The views of a scene show one set of named points, each view turned or mirrored, and shifted as a whole, with a little noise and some points left out.
In the rows, zero is written as 128.

Scene 1
View 1
K_47: [125 141 179 180 131 132 149 105 104 124 152 127 133 119 129 111 139 128
 113 107 168 126 123 139 133 154 139 105  81  92 111 143]
K_55: [188 151 120 159  89 125 138 128 138 121 122 172 142 115 100 109 136 120
 108 112 176 133 134 142 141 176  96 133 128  89 132 145]
K_132: [146 145 178 176 123 128 159 112 112 119 150 139 136 117 126 111 139 129
 102 102 174 121 125 144 130 167 132 108  92  91 109 139]
K_783: [ 59 123 151 192 157 145 100  91  72 113 181 106 126 143 131 129 155 121
 158 129 133 138 117 123 138 115 160  96  74 114 112 164]
K_242: [ 77 152 117 200 180 127  84  78  30  89 193 150 115 164 115 124 168 131
 156 139 122 116 123 123 139 153 161 103  86 148  81 182]
K_370: [161 142  44 162 104 129  70 126 113 106 133 192 136 148  82 120 149 111
 151 145 140 146 135 126 153 155  85 146 151 116 140 178]
K_949: [173 158  88 171 111 117 108 120 105 105 138 192 131 136  90 112 148 125
 126 126 153 129 138 139 144 181 101 134 135 114 118 163]
K_806: [136 112 222 161  90 149 182 130 167 151 129  88 152  87 143 114 116 111
  97  86 195 148 118 144 130 121 125 105  79  43 155 115]
K_643: [196 135 135 151  71 133 150 147 172 136 108 159 150  99 103 106 124 113
 100 106 189 145 132 144 141 162  86 135 129  67 156 132]
K_321: [128 107 187 161  86 154 154 132 172 152 125  95 150  94 132 121 116 103
 115 102 183 158 119 136 136 111 117 114  94  49 168 126]
K_642: [173 162 111 172 117 118 125 114 102 106 139 182 134 131  99 107 147 128
 115 119 162 122 133 143 140 183 110 127 121 112 110 157]
K_997: [143 122 168 164  88 142 147 129 156 138 129 121 146 103 125 116 127 111
 110 104 179 149 122 140 137 129 112 117 101  64 154 134]
K_771: [ 98 144 132 189 151 132 106  95  68 104 172 142 127 145 119 122 157 127
 142 129 142 126 124 128 136 146 146 107  92 120 102 167]
K_79: [125 118 129 166 101 148 110 126 138 130 137 128 142 119 115 122 136 109
 136 126 159 156 126 131 144 122 111 124 111  81 155 150]
K_293: [184 149  42 157  95 121  76 131 122 108 125 204 136 141  78 115 147 113
 139 143 149 142 141 131 153 167  79 150 159 114 140 175]
K_624: [112  93 139 154  75 167 108 141 181 151 122  96 153 106 123 128 122  88
 144 123 168 184 120 126 146  80  97 126 113  47 199 140]
View 2
K_624: [156 171 127 149 108 157 164 207 138 125 168 146  76  90  86  96 175 145
 131 131 180  42  96 193  98  83 177 103 155 103 120  51]
K_55: [156 162 146 183 146 111 136 175 127 101 140 128 114 133  74 103 157 138
 172 113 142  84  98 142  72 126  83 113 160  93 135 132]
K_783: [149 114 162 103  80 137 166 174  97 164 149 118 112 136 135 130 119 177
 122 159  87 122 157 187  98 129 142 101 118 195 167 140]
K_321: [147 181 147 163 108 133 196 232 122 145 161 108  66  83  74  89 131 143
 140 147 172  54 129 172 100  96 140 121 156 104 154  71]
K_642: [162 141 154 165 141 108 127 156 123 107 136 128 129 150  90 115 150 146
 173 113 114 108 110 137  67 140  74 111 149 118 145 158]
K_771: [153 115 162 123 103 122 148 160 103 140 140 119 121 150 121 127 130 168
 142 144  84 126 145 167  84 139 111 101 124 174 161 158]
K_47: [148 148 164 155 112 111 177 200 105 146 146  97 101 121  92 108 112 155
 154 144 117 100 149 151  88 128  91 120 144 139 171 138]
K_643: [158 176 143 190 151 112 144 187 138  97 145 128 101 116  61  92 163 131
 174 109 162  66  96 143  69 114  89 118 167  76 132 112]
K_79: [154 150 144 145 115 138 155 183 124 126 154 135  98 119  95 106 155 150
 141 134 141  77 113 175  87 110 138 104 145 126 137  99]
K_806: [140 190 157 175 111 116 216 252 109 151 162  85  63  76  65  80 109 140
 146 153 173  58 143 161 102 101 119 132 161 101 170  84]
K_997: [150 172 149 171 119 125 176 212 122 134 156 109  85  99  77  95 136 143
 149 138 159  70 123 163  92 107 118 118 155 106 152  95]
K_132: [148 155 164 165 124 102 173 198 108 137 142  95 104 122  85 102 113 145
 164 139 121 101 143 142  83 131  79 123 148 125 174 145]
K_242: [159  89 165 101  93 127 135 137  97 150 139 125 140 172 142 144 124 179
 137 147  55 150 155 171  83 151 109  93 111 210 165 182]
K_293: [170 133 133 158 148 136  86 123 144  81 137 173 139 162  96 122 202 144
 170  94 127  94  70 158  57 131 104  91 148 107 104 138]
K_949: [163 136 147 164 142 116 111 142 129  97 135 144 132 157  93 118 167 145
 175 108 113 104  97 144  67 137  84 103 147 119 132 154]
View 3
K_79: [138 141 139 129 136 101 117 108  95  96 102  93 122 104 160 126 164  92
 143 109  92 127 162 133 133 146 122  89 149  96 171 134]
K_242: [ 70 144 112 162 108  65 149 152  98  99 104 187 182 185 122 136  83 122
 123 145 133 121 103 126 189 204 133  91 146 101 134 176]
K_321: [181 149 146 110 152 122 125  98  75  79  93  71 136  74 187 136 191  64
 143 101  63 137 178 125 106 130 134  86 156  88 169 125]
K_643: [163 139 145 127 156  98  97  99 124 121 123  35  97  90 173 105 184  95
 134 147  93 135 188 123 152 105 111  92 173 100 200  95]
K_370: [ 77 122 129 151 122  56  77 104 142 133 120  95  67 139 117 104 133 143
 146 130 150 109 150 152 178 146  86  95 136 104 191 127]
K_783: [102 147 123 139 115  91 150 137  70  74  88 172 179 147 145 147 119  96
 138 108 103 126 116 130 150 195 139  89 137  93 130 176]
K_55: [140 138 134 143 148  84 104 109 132 129 128  59 112 115 157 108 159 112
 123 162 106 131 174 119 174 118 114  97 173 106 190 104]
K_293: [ 83 120 129 155 126  56  72 101 151 145 127  77  58 134 121  96 138 144
 142 145 149 115 160 148 188 133  86 102 145 106 200 115]
K_997: [167 148 143 124 149 110 120 106  94  92 103  76 136  90 173 127 178  80
 136 121  75 135 174 122 130 129 129  88 163  94 174 122]
K_624: [151 138 151 106 140 114  93  85  76  75  82  80  88  72 164 130 196  78
 170  58  80 121 174 152  91 135 110  86 127  86 180 135]
K_642: [118 139 127 153 139  74 116 123 136 134 129  88 126 140 144 112 134 123
 118 175 123 130 157 119 192 140 116  95 171 110 179 119]
K_47: [150 152 131 139 141 100 150 131  96  96 109 111 179 128 167 134 145  86
 121 149  87 141 151 106 161 153 143  91 173  99 153 136]
K_949: [106 134 126 153 132  66 100 118 139 137 126  87 105 143 136 105 132 132
 122 167 131 123 156 129 192 140 107  98 164 108 186 117]
View 4
K_771: [105  97 118 102 146 171 127  95 144 159 101 156 122 110 136 139 124 119
 114 101 139 158 123 124 164 126 139 152 137 107 125  72]
K_132: [126 101 131 110 136 153 120  91 180 120 144 161 168 118 130 136 157  88
 124 130 121 129 147 137 144 149 115 140  93  99  94  93]
K_321: [145 132 105  93 138 144 116 106 205  89 201 208 150 135 117 144 196  78
 180 117 115 119 183 114 137 129 110 146  96 170 115 119]
K_642: [125  93 162 151 158 139 103  87 158 148 129 148 131 112 155 133 134 114
 111 112 122 110 120 148 160 138 139 131 100  94  87 134]
K_783: [104 113  89  73 137 186 141 103 140 156 104 172 117 118 122 141 129 123
 130  92 147 180 135 106 168 117 139 166 153 131 148  50]
K_370: [128 111 152 173 183 135  98 103 134 173 129 172  61 112 172 132 118 143
 139  73 138 103 108 132 181  96 169 140 137 143 115 167]
K_55: [138 102 162 155 159 126  98  94 177 127 160 166 135 118 151 134 156 102
 136 115 114  90 135 149 152 137 131 131  81 118  80 154]
K_997: [143 124 120 110 143 142 113 103 195 103 184 194 143 130 127 141 183  88
 164 118 116 116 169 122 141 132 118 142  96 149 105 120]
K_624: [149 148  98 108 153 141 107 118 185 103 204 225 101 139 128 149 185 102
 204  91 123 112 177 104 154 101 132 151 121 210 135 147]
K_806: [143 129 103  81 125 147 121 103 215  76 203 200 178 137 106 147 202  64
 174 133 107 127 187 118 125 145  96 146  81 153 105  99]
K_643: [152 115 156 153 158 117  92  98 196 107 193 184 140 126 146 137 179  89
 158 121 107  79 156 143 146 136 123 125  73 138  80 170]
View 5
K_321: [146 149 142 128  82 126  91  71  82 110 119 129 122 104 103  91 111 116
 118 196  99  72 160 172 126 100 121 106 117 141 164  54]
K_242: [124  90  88 133 105 122 104 161 219 127 106 104 139 142 141 113 174 166
 138 115 126 142  92  47 111 134  46 149 132  50 162 139]
K_624: [150 155 154 157  74 151 115  62  47  92 127 117 104  99 147  99 139 120
  98 176 109  65 159 138 148  68 107  91 123 136 161  51]
K_55: [168 142 137  95 159 151 123 103 110  77 113  88 153 150 115 168 106 145
 137 183 121 126 125 161 131 107 104 127 128 121 167  86]
K_783: [118 102 100 144  70 115  90 127 178 135 111 127 118 115 131  79 167 148
 123 132 112 109 121  68 114 121  63 128 127  73 160 108]
K_79: [150 139 136 135 104 145 116  93 101  95 118 107 123 122 138 120 137 140
 117 166 115 102 137 124 135  95  93 114 127 113 164  80]
K_997: [151 144 137 116 106 130  99  81  98 104 115 115 131 118 105 115 114 126
 127 190 108  91 148 165 125 105 114 113 120 130 166  68]
K_643: [171 156 149  97 152 151 120  83  75  74 115  92 144 141 110 162  94 132
 130 201 118 108 140 188 137  95 119 117 122 141 170  67]
K_293: [176 138 143 117 176 188 156 117  95  52 114  60 149 168 171 201 142 171
 129 151 138 148 101 108 155  85  72 129 138 101 166 100]
K_132: [144 129 116  97 125 112  88 111 147 117 108 117 148 128  83 116 102 133
 144 184 108 110 134 164 105 131 108 131 115 117 168  86]
K_370: [166 134 136 129 159 182 152 121 106  60 115  65 142 159 174 187 153 170
 125 141 138 143 100  94 157  82  66 125 139  89 166 104]
K_949: [165 130 126 103 166 161 131 127 130  73 110  75 155 163 135 178 128 163
 139 159 132 146 104 125 137 109  81 134 131  97 170 106]
K_47: [139 120 114 107 108 112  83 114 158 121 106 119 143 128  91 107 116 136
 142 171 109 110 130 140 105 132  97 130 119 105 163  95]
K_771: [131 106 102 127 108 123  99 137 182 120 109 113 136 137 126 113 152 156
 138 138 120 129 111  84 115 126  65 135 130  72 164 116]
K_806: [143 145 137 110  82 106  76  73 100 121 116 137 126 103  75  83  97 112
 128 208  94  69 165 192 109 114 133 112 111 145 165  54]
K_642: [162 127 123  96 162 146 121 125 146  85 107  84 159 158 118 167 121 157
 147 167 127 141 108 133 129 119  85 141 128 100 168 105]

Which points are out of place in each view (at most two, in the order of its rows)? Write - if all are in place.
view 1 | -
view 2 | K_624, K_643
view 3 | K_79
view 4 | K_370
view 5 | K_132
